Each row is a point on a tangle of strands that fork and nearly touch. The rows are in no order.
Points whose rows are less than 139 apart are linked; no others are. Some points are linked to none.
rufu: [ 37 -24  -5  43 -15  13 -41 -63 -33 -19  25 -23  22  -6 -31 -19  -5  20
 -40  25  -6  38 -16 -21  42   5   2 -71 -40 -27 -15  19 -17  12 -24 -27
  -6  70 -16  17   0  11  13  26 -16 -13 -21 -16   3  11 -13 -11]
kizel: [ -3   5 -16  12 -13  -5 -38  -1   8  -6   9   2   5  -6 -21 -32  -5  -9
 -22  -6  -2  -2  -2  -9  11  10  -4   8 -13 -18 -16  -4   6  10 -20 -18
 -18  19  -2 -12  14 -18 -25   1  17 -21 -10 -56  17  -1 -12 -23]
vasa: [ 36  -6  18   9  10  -3 -19 -67  13 -20   1 -60   0  -7 -38 -32  36  14
 -12  29   9  18 -48  27  48   5  54 -50 -33  33 -14  33   6  -9 -10   2
 -28  47 -34  51  -1   7   8  56 -30 -22 -64  -6 -27  32  42 -16]
Pok: [-27  33  -7 -37  -4 -35 -30  63  28   7  10  69 -33   2 -27   6   8 -29
  -5 -40  12 -49  16 -15 -29   4  10  60  38  20  36 -39  -1  26 -12   7
  20  12  10  -9  19  -1   0   3 -11   9  27 -44  40 -24  -1  -1]
dazus: [  2  21 -33  21  19 -15 -20   2 -17 -46 -18 -25 -18 -28   5  33  15 -18
   7  11  -2  18 -35  25   1  -2 -24  19   8   5  32 -16   5 -23  21   2
  18  15   3 -20  43 -10  -5 -11 -63   0  25 -45 -12   0  40  14]
Fefe: [-42  -8 -28  -7  14  -8  13  17 -10 -23  12  11  -1 -30  34  48  16 -16
  -6   2 -30  15  34   9 -56 -23 -74  13 -33 -16   8 -24 -45 -17  41   9
  76 -42  19 -21  21   7 -11 -17 -53   6  43  26 -12 -18  -8  17]
rul: [-19 -24  44  -4  15  26  36  50  26  10 -32 -28  12  15 -10 -17  35 -17
  10 -12  14 -27 -17  29  37  25  36  33   6  22   1  -1  42 -10   2  42
 -50 -51  17  40 -13  35  -6 -33  36  -2 -49  -7 -17  12 -29 -40]
vepig: [ -5 -14 -24 -33 -13  25  74  15  29  21  -5   1  14  27  55  -3 -10  27
  16  17  10 -39  58 -22 -62 -16 -20  -8  -7   4  -4   9 -36  -9  30   5
  49 -61   0   0 -15  14 -26  -1  23 -14  25  73  34 -29  -7  46]
Vud: [  7 -21 -12 -35  -4  15  75  13  36  61 -34  -8  12  49  32 -10 -29  33
   7  23  14 -58  31 -19 -25  -1  45 -23  -7   8 -14  30  27   7  14 -10
  -3  -6 -24  29 -29  22  29  -3  67  -8  -3  55  20 -23  14  50]
lobed: [ 23 -34  30  26 -17  17  -5 -52  -1  38  27 -32  23  26   0 -26 -24  25
   3   7 -10  13  14 -46  18 -20 -16 -18   2 -31 -41  21  -1  12 -57  -4
  -6 -11   5  -7 -54 -10 -30  -1  80  16 -46  30  -1  -7 -23  19]
zisa: [-28   9 -21  -3  24 -15 -38   1  11  -1  11  68 -14  18 -12   5 -24 -37
 -20  -5 -10 -28  29 -12 -61 -32 -53  40  30 -24   0 -20 -31  27  -2 -35
  43 -29  25   2 -45 -26  12 -18  50  18 -19   2  48 -19   4  35]
vanam: [-14 -19 -12   3  19  28   8  -5 -10  -6 -10 -18  46  23 -25 -53 -17  -2
  -3  17 -15 -12  26  -7   8  39 -12  -3 -21 -11 -16  -8  19   3 -18 -21
 -26  11   7  33 -20   0  13 -13  58 -39 -49 -16  15  14 -31  26]
Rogum: [-21 -47  33 -15 -20  22  66  65  21  10 -33 -32  27  11 -10  -9   8  -5
   8  14   9   2 -10  26  48  42  49  15   2  42 -26  13  37   1  17  35
 -58 -33  -1  47 -27  41   9 -28  22   3 -17   0  -4  13 -57 -39]
Vid: [ 42  13 -28   7   0 -24 -46 -53 -14  -8  26  82 -14 -13  10  29 -23 -10
 -38  -6 -22  17  12 -14 -32 -15 -29 -34  -6 -52  19  21 -41  25  35 -35
  67   4 -12 -33   7   3  49   9 -30  -7  27  21  17 -15  13   3]
gumu: [-37  -9  20  26   2   8 -20  14 -31 -14  13 -35  -3 -38   6 -18   3  -7
 -19 -32 -13  37 -21  22   7   2 -11  42 -14   4 -26 -35  -4  -2 -38  15
 -27   4  30   4  31   9 -29 -16 -12 -13  13 -47  -4  14 -46 -26]
nusi: [-17  14  17 -10   8 -20  17  72  40  22 -40  78 -16  35  -5  10  -9 -20
 -12 -17  35 -85  11   4 -36  19  44  43  29   4  27 -32  21  31  12  24
 -13  -7  -2  16 -24  21  19 -12  32  -4  -3 -33  57 -12  -2  -6]
mari: [  6 -31  32  11 -26  12   6 -36 -19  24  35   3  19  27  17 -24 -29  15
  -8   7  -9   4  47 -27 -19 -15 -40   9   3 -23 -42  15 -28  19 -34 -18
  24 -36   1 -12 -50 -23 -32 -26  68  -3 -31  53   1 -15 -40  12]
bipe: [ 23  55  42   2 -21 -25 -21  24 -10 -36  -7  17 -64 -67  -4  38   7  17
   2 -12  28  15 -45  22  47  28  48  -1  22  36  36 -20  26   9 -41  17
   5  11  13 -47  55  22  21  31 -94  13  79 -65  -7  10   8 -55]
Vitob: [-15  33  13  -9  14 -34 -54  10   8   7  28  56 -18  -3  -9  40 -21 -43
  33 -29  13 -11  11   2 -59 -61 -64  27  56 -19  40 -28 -23  -9   5   6
  37   3  -8 -25 -36 -56  -3  -9  -8  45  -1  12   4 -29  30   3]
nik: [ 13  33  59 -20 -21   0 -20   9   3  38   0  36 -32  19  13  40 -11  20
  49 -25  34  12  -5 -11  24 -65   4 -18  49  10  41  20  32 -26  19  27
 -30 -14 -24 -52  19 -24 -36  26 -14  50  36  10 -41   4  49   0]
zudu: [ 28  27   2  11  -2 -38 -84 -36 -24 -16  38 100 -38 -16 -12  33 -19 -17
 -25 -34 -23  41  -7  -1 -24 -29 -39 -18  17 -42  42  -6 -35  19  18 -22
  53  12 -14 -54  18  -9  49   9 -49  17  32   8   4 -18  20 -37]
lote: [ 11 -31   3   2 -36   4  13 -28 -15 -34  15  -7  15  -3  38   4   4  36
 -34  13 -14  40  20  -7 -11  14  -9 -38 -22   5 -12  11 -21   4   7   0
   9  11 -20 -23  33  10  -6  24 -23 -31  32  12   2  27 -14  10]
zova: [ 61  -1  21  29 -37 -13 -60 -61 -18  -4  39  28 -15  -7 -27   7 -11  35
 -43   5 -15  30 -19 -36  37  -2  20 -72 -46 -22 -10  19 -15  13 -19 -20
 -25  67 -15  -4  17   1   5  46 -33  -7   6 -38  21  -6  -2 -26]
pilov: [-30 -12  56 -17 -45  10  21  25  10  15  38  24   6   6  28  -6   3  31
  -1 -34  -4  18  37 -13 -23 -29  -5   5   1   3 -16 -11 -12 -15   1  20
  -8 -39 -16 -22 -12  -3 -52 -13   8 -16  26  55  -2 -10 -41 -18]
Mup: [ 43  34  -3  -2 -22 -43 -62 -14  -2 -39  13  71 -27 -15   8  51  -6  -3
  -9 -26  -8  28  -9 -13  -5 -12  -6  -4  13 -30  36 -11 -20   2  47 -15
  42  26 -15 -69  44  -6  35  27 -68   2  58 -17  19   8  39 -12]
fidu: [-24   8  38  32   2 -15 -70  35  -6  -4   3 -23 -45 -54 -12  15 -13 -19
  18 -47  15  26 -56  24  27 -26  -2  40  35  -3  20 -42  20 -13 -60  29
 -27   5  26  -6  27  -5 -43  -9 -10  26  17 -66  -4   1 -15 -36]
papaf: [ 23 -11  -8  26  -4  -3 -41 -52  -1   6  21  -5   5   9 -43 -23 -14   1
 -28  18 -16  23 -11 -28  24   8 -14 -37 -27 -25 -21   8  -9  19 -29 -26
 -22  43  -2   9 -17  -6   6  14  36 -10 -34 -30  12   3  -8  -3]
vad: [-105    4  -49   34   38   -9   13   35  -27  -32    6   10    1  -29
    4  -25   -1  -37  -43   -3  -42   19   17   23  -54   -1  -62   60
  -31  -32  -14  -50  -46   15   26  -29   50  -15   33   16   32    2
   -7  -34  -17    0   35   -3   -5    3  -43    3]
Nozir: [-12 -10 -25  13  37   3  13 -29  31 -10 -17 -67  28   1 -14 -40  47 -22
  16  24   9 -33 -13  35  24  19  -4  11 -12  12 -10   7  15 -26  -4  -4
 -18   9  22  44 -20   2  29 -10  51 -20 -94  25 -25  23  17  17]
liset: [ -4  27  -2 -14  13 -34 -45  10  30   1  37  88 -15  21 -18  37 -36 -35
   6 -30  -1 -41  21 -18 -66 -36 -31  39  29  -9   8 -22 -34  16  -2 -13
  30 -13  -5 -21 -42 -30  15   2  18  21   1  11  34 -14  21  24]
bilap: [-22  -5  34 -19   3   2  -4  30  35  24 -27   2 -11  16 -20   4  31 -21
  23 -30  16 -44 -33  18  21  -5  10  36  37   5  12   1  41 -12 -12  28
 -51 -46   8  14 -11   8 -27 -23  43  27 -49 -38  -8  -1   7 -24]
ran: [  9  16  44  23  -2  -9 -34  15 -19  -6  -7 -40 -23 -53  23  31 -12  29
   9 -21  10  38 -57  23  40   2  20  -1  11  27  -2  -4  20 -10 -31  34
 -24  15  19 -34  52  16 -23  19 -66   7  32 -57 -20  10  11 -31]
mot: [ 55  40 -75  -9  23  -6  -5 -17 -14 -32 -60 -25   0   2  -2  25  10   0
  43  27  10 -18 -47   5   6  -7   7  -1  -2  28  42  19   3 -39  87 -18
  -8  31 -17 -17  11  -9  35   0 -64  25  28  -5 -40  16 104  22]
Rapo: [ 34  48  50  -5 -18 -25 -64  -4   4  30  16  34 -40  -1   3  47 -23   7
  46 -35  16  24 -27  -5   9 -67 -12  -1  54   1  32   7  24 -22  -2  20
 -17  40 -31 -60   7 -39 -31  18  -7  55  47 -13 -18   1  47 -18]
mure: [-23 -54  -3  16   6  43  61  30  -5 -10 -23 -47  49  28  -3 -64  23  -9
  12   8 -15 -13  34  29  11  78  38   1 -22  12 -35  10  28  -2   3   8
 -40  -8  12  69 -23   1  26 -12  46 -43 -48  29   7  31 -61  10]
lig: [-46 -35 -35   4   9  28  32   6  -9  -9  -7 -19  38  10  -6 -43  -6  -8
 -20  14 -14  -1  36  -5 -25  26 -48  39 -14 -17 -27 -23  -9   7   0 -12
   0 -25  21  22 -13  -3  -5 -30  37 -23 -17   0  11   6 -42  25]
fesop: [ 11   2 -45 -22  52   7  31 -55  21   1 -25 -68  41  21   3 -12  27  21
  36  26   7 -48  -9  30  28   9   3 -10   0   9 -21  10   3 -17  -1 -19
   3  -7  15  31 -30  12  18 -16  43   1 -79  56 -37  -6  50  46]
zosu: [-39  12   0  11  12   4 -15 -21 -18  26  19  27   2 -27  24   8 -18 -26
  -3  -4 -10  21  12   5 -34 -49 -78  10  29 -32   3 -12 -41  20  -5 -10
  59 -45  17 -19 -28 -24 -17 -30  17  20 -12  45   1 -38 -19   5]
duni: [ -5  19 -20  -9  27  -8 -17   6   6 -39 -29  -7  10 -17 -48 -45  45 -32
   4   7  -1 -37 -28  54  28  54  42  40 -18  38 -11 -29  29   4 -23 -13
 -22  25  13  61  16   2  26  21  -5 -24 -62 -62 -10  23 -11 -27]
vog: [ -9 -30 -29 -15  -6  17  56  11 -15  -1 -16 -50  32  16  14 -43  12  13
  11  33 -32 -28  53  21 -25  70  59 -45 -37  39 -28  19  41  10  21 -15
 -11  26 -30  54 -14  16  73  22  20 -52 -19  74  18  13 -21  46]
fina: [  -5  -24  -10   17   17   19   -7  -40    5    2   -5  -45   43   12
  -43  -49   12  -14   -6    7   -2    3   -8    6   27   35   -6   13
  -28   -7  -17    9   10  -12  -32  -16  -37   15   14   35  -45  -11
    4  -15   67  -10 -100    0   -3   27   -6    7]
lusa: [ -4   2  12   9  28   1 -13 -19   2 -28  -7 -53  31 -31 -40 -46  50 -21
  13   3  15  -1 -56  46  61  24  36  17 -19  25 -13 -13   6 -14 -28  -1
 -38  22   9  63  11   0   5  33  -3 -24 -82 -43 -19  30   6 -46]
rovir: [ -8 -10  40  -5  -6   8 -33  14  25  41   5   5 -10  31 -20 -12  17 -11
  12 -38  21 -28  -1 -28  10  -8  -4  35  33  -7   2  -7  42   1 -39   9
 -48 -45   6 -14 -18  -4 -33 -14  72  16 -47 -23   3  -1 -13 -12]
ziruf: [ 51 -32 -12 -11 -38  14  34 -62 -12  -2   8 -15  21   6  43 -10 -11  43
 -18  44 -15  28  42 -37   2   7 -19 -51 -19  -2 -32  40 -33   4   7 -18
  14  16 -22 -20   7   8  11  23 -22 -24  29  47  11  -1 -21  16]
Minu: [-14 -20  -4 -52   5  14  33  67  25  -8 -36  -1  -5  -2  -7   0  20 -20
  -2   9  19 -26 -22  52  30  53  60  22  13  48 -13 -28  26  14  13  21
 -19   5 -12  42   3  45  22  -5 -14  -9  17 -32  -9   0 -35 -46]
sador: [ 50 -26   2 -10 -30  21  39 -45   7  27   2 -34  12  17  18  -6  13  54
 -14  43  -2  32  20 -23  23   5  12 -71 -29  16 -13  56   1 -20   5  -6
 -21  27 -25  -8  18  17   4  22  -2 -15   2  34 -13   7  22  14]
pupu: [-21 -11 101  20 -31  -1 -12  26  -7  10  52  27   3 -17  23   7  -6  -1
   9 -50  -7  37   5  -2   2 -44   6  13   0  -7   6 -13  -1  -8 -21  15
 -31 -10 -13 -23  -9 -25 -64 -12   0   6  19  27 -12   2 -41 -47]
rukap: [-80  27 -37  47  35 -32 -13  17 -30 -17   0  31  -5 -36 -19 -37 -13 -50
 -31 -23 -41  32 -16  21 -42  -7 -55  47 -17 -21   6 -42 -35  36 -16 -28
  41  -9  33  14  28  -9  12 -23 -22   4  36 -24  11  -7 -54 -15]
Sunez: [ 77  13  -4  18 -18 -27 -55 -52  -9  -8  17  50 -20   3 -13  32  -3  31
 -31   6   0  30 -18 -32  28  -7  19 -59 -14 -20  16  33   0  25  15 -17
   6  53 -17 -31  35  -7  21  55 -35   0  46 -18   0  14  30 -22]
tida: [-34   7 -15 -20  26   0  -7  -5  10  -4   3  25  -1   6   4  28  -2 -40
  13   2   3 -19  31 -17 -36 -42 -61  27  33 -21  12 -18 -36   9 -12 -10
  61 -41  27 -16 -32 -20 -13 -23  21  35 -14  14  -9 -26   5  33]
dodi: [-21 -12   0 -31 -13  22  62  38   6   9 -16 -19  -6 -12  22  44   9  40
   1  37  26  16 -15  16  36  10  43 -21   6  41  -4  30  12 -15  35  33
 -22 -20 -18  13  43  45 -13   1 -34  -6  40  16 -16  15  12 -12]
tipeg: [ 12  40 -58 -16  16 -12   1   1 -15 -41 -45 -39 -10 -17 -11  37  18 -27
  31  19   2 -18 -52  34  -4  16   5  16   4  38  40   0  25 -34  50   3
  11  27  -2   2  38   4   3 -34 -65  16  12 -35 -19  18  84   7]
peb: [-27   8  -4  -2  27   4   6  80  42  10 -39  51  -9  32 -18 -25   3 -35
  -9 -26   3 -86  34  -9 -45  36   9  62  -8  -6  15 -26  10  16 -14   9
 -24 -36  23  32 -23  15   2 -23  38 -22 -13 -26  58  -5 -34  23]
gefe: [ -4  38 -19 -38   7  -7  -5  33  14  16 -14  20 -19  25   9  38   2 -12
  43 -13  25 -45   1 -19 -19 -28 -14  22  47  11  36  -4   4 -34  34  16
   6 -24 -11 -35  -9  -8 -17  -7  12  41  20  -6  -6 -12  56  32]
Famuz: [ 29  31  59   2 -34  -8 -19   1 -22 -15   2  14 -43 -40  22  31  -1  28
  14 -24  25  39 -43   7  40 -13  46 -13  21  23  30   3  28   5 -26  24
 -11   8  -5 -36  52   4 -29  42 -76   8  53 -30 -19   7  21 -46]
kef: [-43 -42 -40 -21   7  12  87  25   8  10  -7 -21  21  21  36  11   6   7
  23  32 -17 -30  72  -5 -52  -4 -32  26 -36  -4 -17  -8 -40  -9  31  14
  48 -65  24  15 -17  19 -38 -28  11 -13  12  56  19 -11 -40  52]
bam: [-21 -54  21  -4 -39  24  63  41   1  -3  -9 -38  35  36  -1 -34   3   2
  -6  -1  -7   7  24   5  26  47  61 -10 -17  36 -30  18  27   5   1  28
 -54 -13 -10  37 -16   9  15 -14  31 -34 -25   6  18  14 -61  -9]
pege: [  5 -21 -25 -38  -1  14  58  10  12  24 -23 -29  28  26  36 -35 -12  25
  11  30   3 -37  38  -8 -14  41  59 -38 -20  22 -11  27  29  -2  10  -8
   3  10 -30  53 -14  30  37   1  32 -36 -14  60  20   3   4  56]
Lono: [ 62  15  14  29  14   4 -48 -78 -22  31  10  -8  -8  -2  -7  25 -11  17
  -6  -3   9  50 -33 -25  58 -56 -21 -78  12 -51   9  28   3  22 -23  -8
 -17  29 -10 -15 -16 -16 -18  22   7  48 -14   4 -23 -12  23  -8]
sekun: [-30 -13  -7  10   1   3  31 -15 -24  29  18   2  16  15   5 -40 -17   0
 -21  23 -20  20  43 -12 -25 -12 -68  35   8 -51 -38  -9 -27  21 -17 -37
  48 -53  16 -11 -64 -21 -13 -35  61  -4 -41  29   8 -29 -31  19]
lufu: [  7 -40  48  17 -53  35  14 -15   7  25  36 -31  17  44  -3 -44 -12  19
   1  -4   9  -1  26 -37  38  20   6 -17 -28  -3 -32  41  23   1 -52   6
 -56  -8   6   1 -41 -11 -21   3  72  -6 -49  33   3  -4 -26   4]
mobo: [-19  24 -23 -36  11 -24  12  71  43   2 -10  71 -34  23 -11  35   6 -24
   4 -14  25 -73  19   6 -38   8  39  28  19  12  41 -25  15  17  30  22
  19  -1 -10   5  15  10  13  -3  -9  -5  28 -30  56  -6  12   5]
tetes: [ 11 -44   7   7 -44  22  39 -20 -30 -30  25 -40  25   0  19 -13   2  23
 -22  33 -23  51  44 -16   8  47  33 -45 -34  26 -27  22 -10  -5 -15 -15
 -28  33 -18   7  10   8  11  24 -31 -49  20   7  15  33 -45  -6]
bofu: [ 49   5 -59  -5  34  11   4 -82  10   1 -14 -43  23  14 -35 -24  13  14
  29  27  -3 -14 -23  11  22   6   8 -21  -1  -4 -21  34 -10 -19   6 -30
  12  22  -4  29 -29 -15  36   3  36   4 -45  19 -47   0  57  27]
vabiz: [-10 -27  19 -41  -2  -7  69  55 -10 -13  -3 -15  -8 -24  21  38 -15  42
 -12  47  17  41 -40  30  37  56  75   0  -2  47 -16 -21   0 -11  13  60
 -22 -26   0  19  24  64  18 -14 -69  27  60 -18 -39  14 -49 -61]
Rata: [ 18  47 -41 -29   0 -22 -15  39   6  14 -16  47 -31  40   3  43  -9 -22
  31  -1  21 -53  -8 -11 -24 -16   9  16  40  23  61  -1  13 -24  53  20
  14   7 -13 -51   9 -13   7   0 -39  38  66 -17   7 -11  88  11]
gegab: [ 30 -29   0  -3 -21   3  10 -45   6  26   9 -49  16  23 -29 -38  22  32
 -15  26  -2   4 -23 -20  56  20  50 -73 -49  16 -35  35   0  -6 -25   1
 -38  57 -29  35 -22  -3   5  40  -3 -22 -49  16 -12  20  29 -10]
kozan: [ 31  -1 -38  13  34  17 -25 -95   5   5   1 -36   2  10 -41   4   0   6
   7  27  -9  -5 -38   6  37 -20  -5 -63 -11 -22 -27  25 -20   4 -25 -19
  10  27   2  10 -34  10  20  -4  31  22 -69   0 -25  -9  59   8]
Mupez: [ -8  17 -34  -4  10 -14 -20  11 -27 -28  11  34 -21 -22  10  50  -2 -22
  -6  -7 -11  26   3   0 -38 -32 -66  -1  11 -30  26 -18 -39   1  53   2
  66  -8  12 -37   3 -12  19 -25 -47  11  42  23 -14  -5  30  13]
noz: [-13  17 -10 -11   3  -8 -38  28  18 -28  -1  49  -9  -9 -20  -5  -6 -19
 -30 -23  -1  -8  17  -2 -29  10   8  34  12  -7  13 -24  -3  24   1 -19
   7  14   4 -12  40   1  -9  -4 -11 -30  11 -47  29  -8 -21  -6]
tun: [ -7  32  65  30  -9 -11 -32  43 -10  -4  15 -32 -32 -71  28  33  -7  13
   7 -48  -7  38 -46  35  25 -16  23  32  14   8   7 -32  10 -11 -42  38
 -16 -14  30 -18  34  -4 -33 -10 -58  18  54 -40 -24  -8 -23 -40]
sot: [-40 -13 -21 -11  31   3  41  87  14 -15 -49  33   4  23  -2 -29  18 -19
 -10 -13   2 -61  45   0 -54  56  22  42 -22 -15  -2 -39   9  20  20   0
   6 -18  22  51 -12   9  23 -23  19 -42   2  -8  56   9 -62  23]
kuf: [-54 -22 -19  -4  16  21  46   8  -4 -15  -6 -35  40   6  36 -13   2   1
  -5  12 -18 -17  37  -8 -34  -8 -56  27 -17 -22 -13 -21 -35  -7   8   9
  34 -50  25   7 -18   4 -27 -26  20  -1  -8  39  -4 -13 -29  37]
luku: [-17   1  93  27 -18  -6 -32  32 -35  -5  29  -2 -21 -57  25  10  -3   4
   2 -61  -3  51 -22  16  12 -23  27  31   0  13   0 -32   6 -11 -51  12
 -43  -8  17 -19  13 -23 -63  -2 -29   3  36 -18 -10 -12 -58 -48]
mizi: [ 17   4  22  -1   3  -7  -2 -22   6 -18  -7 -44  16 -22 -22 -20  29  11
   3  -8  15  -5 -58  28  48  30  44 -18   0  44 -13  17  21 -15 -21  13
 -41  29 -14  32  16  13   3  25  -8  -8 -51 -41 -19  40  26 -32]
saf: [  5 -11  14 -37 -34   7  80   7  36  39  -5  27   3  45  46 -12 -24  31
   4  15  18 -43  53 -35 -27 -22  15 -10   3  -1   5  29  -1   4  17   9
  18 -41 -11   4 -22  13  -7   4  44 -13  19  64  28 -31   0  55]
kel: [ 38  20 -53  23  25  -4 -24 -42 -41 -37   7  42   1  -6  19  38  -1 -11
 -19   8 -15  29  10  -8 -25 -28 -56 -26   7 -47  17  15 -40   9  61 -31
  68  -8 -16 -40  23  -8  31 -18 -38  19  33  27  -9  -8  28   8]
Kitu: [-74  -6 -51   1  21   5  25  56  -6 -41  13   3  26 -22  24  20   6 -25
 -21   4 -24  -7  39   5 -60   8 -40  42 -49 -31 -10 -40 -44  -8  22  11
  57 -22  36  17  34  13 -17 -20 -33 -20  41  13  -5 -11 -43  31]
Reve: [ 49 -38  33 -15 -40  21  36 -65  14  41   8 -63  21  33  -5 -29  -9  53
  -5  33   5  11   8 -35  37  11  22 -70 -33  22 -32  57   9  -9 -29  -1
 -33  38 -32   6 -23  -2 -12  49  12   2 -32  45 -18   0  11   1]
Nuri: [-38  22  22  54  24 -18 -65  21 -15   0   6 -18 -44 -64 -21  -7 -18 -52
  -4 -51 -13  42 -54  26  14 -33 -31  65  19 -14   5 -44   7  18 -55  -1
  -2  12  33   5  21 -29 -24  -1  -4  23  27 -70   5 -10 -31 -37]
vage: [ 46  54 -55 -20   2 -20   6   1   5   7 -38  17 -23  17   0  35  -9   1
  33  29  28 -33 -32 -10   1 -14  14   6  14  14  59  23  24 -32  75  -4
 -11  11 -29 -56  16  11  26   4 -49  48  63 -12 -25  -7 108  13]
dubar: [ 16 -26 -29   5 -19  28  50  -9 -16 -15   9 -44  29  24   1 -40  -3  14
 -19  37 -26   9  47  -7  -1  69  40 -51 -46  22 -29  16   8  18   3 -26
 -20  50 -18  27   5  -3  46  30   1 -60 -12  28  14  22 -48  22]
geges: [-62  19  -7  53  27 -18 -46  10 -29  -8   0  19 -15 -36 -26 -17 -21 -43
 -26 -24 -15  39 -36  21 -20 -12 -45  53   9 -25  -2 -45 -17  15 -28 -33
  10  21  33   7  19  -1  -8 -19  10  18  12 -47  17   2 -48 -33]
seb: [-13  10 -19  36  25   4  23 -30 -26  36  21 -15   2 -13   1 -31 -23 -22
  -6  12 -21  31  27  -9 -32 -54 -73   2  17 -56 -23  15 -32  39  -7  -5
  83 -63   3 -20 -42 -31 -10 -38  31  24 -36  45  11 -36 -24   9]
vinu: [-12  -3  33 -14 -30  16  -1  27  15  17  19  16   1  23   2 -12   8   9
  -6 -22  15 -17  17 -19  -7 -12   2  15  21  -4  -7   3   9  -8  -7   7
 -34 -32  -4 -12  -1   1 -41 -12  35  -7   3   8   9   2 -31 -11]
bave: [ 57  -4  -9   2   2   9 -19 -79   5  32  15 -28  -4  17 -27  15  -3  33
  16   6   1   6 -27 -37  40 -39 -10 -66  12 -36  -9  44 -15  -5 -13  -3
 -12  23 -11 -10 -27 -16  -5  19  40  29 -31  -4 -31 -21  50   8]
kes: [  8  29  19  10   5 -22 -68   4   6  10  21  40 -36  -8  -4  38  -5 -34
  23 -41   6  12 -19  -2 -26 -53 -32  14  45 -13  35 -13  13 -20  -7   3
  13   9  -2 -47   2 -39 -14  -5  -4  40  23  -8  -7  -8  18  -3]
vig: [ 66  15   7  -6 -26 -27 -26 -21   3 -18   1  52 -22 -28  22  36   8  19
 -27  -8  -2  43   5 -29   5   8  16 -28 -18   3  21  12  -2  25  40 -26
  39  46 -17 -33  61   8  35  37 -76 -28  62 -13   4   5  21  -6]
dur: [ 22  19   4 -18   4   5   5  -4  14  22  -7 -12 -16  11  26  37   7  13
  33  -4  34  -3  -3 -10  -3 -51 -18 -19  29  20  15  28  13 -27  20  23
   0 -19  -9 -56   9 -10 -23  15  10  30  20  15 -27  -7  57  20]
vik: [ -7 -31 -12  11  17  15  22  19   3 -19 -22 -20  50  34 -15 -67   3   0
   8  24 -20 -48  54   0 -26  77  19   2 -27  -4 -28  -8  36   7 -13 -32
 -22   6   9  57 -48  -2  41  -4  56 -59 -55  30  24  17 -42  47]
sas: [  8  16   6 -15   6  15  48   8 -28   4 -39 -35 -18 -39  23  42   4  40
  37  31  30  24 -72  36  61   6  54 -28  19  68  21  22  25 -42  37  42
 -41   0  -1   0  53  27   8  21 -86  25  21 -26 -54  31  87 -28]

Follow the links from the first point to the second, and from the first to the third. Name the last point that the two ways share.
dubar; kozan; rovir | vanam
Lono; Fefe; pege | vanam
nusi; bilap; Famuz | tun
Famuz; dubar; nusi | tun

A fork is a point with three links. Follow the links from the first point to the second and name the forks in between, in order.
Pok; Rogum | tun
bofu; gegab | vanam
zudu; lig | tun, vanam
fina; Nuri | vanam, tun

A fork is a point with three links, a tip a point with one. Leave the first point through the second and follow the links. Name the first fork or tip that comes.
zosu; tida | dazus
noz; kizel | tun
dubar; tetes | duni
tipeg; mot | lufu
vad; Kitu | sot
duni; lusa | vanam
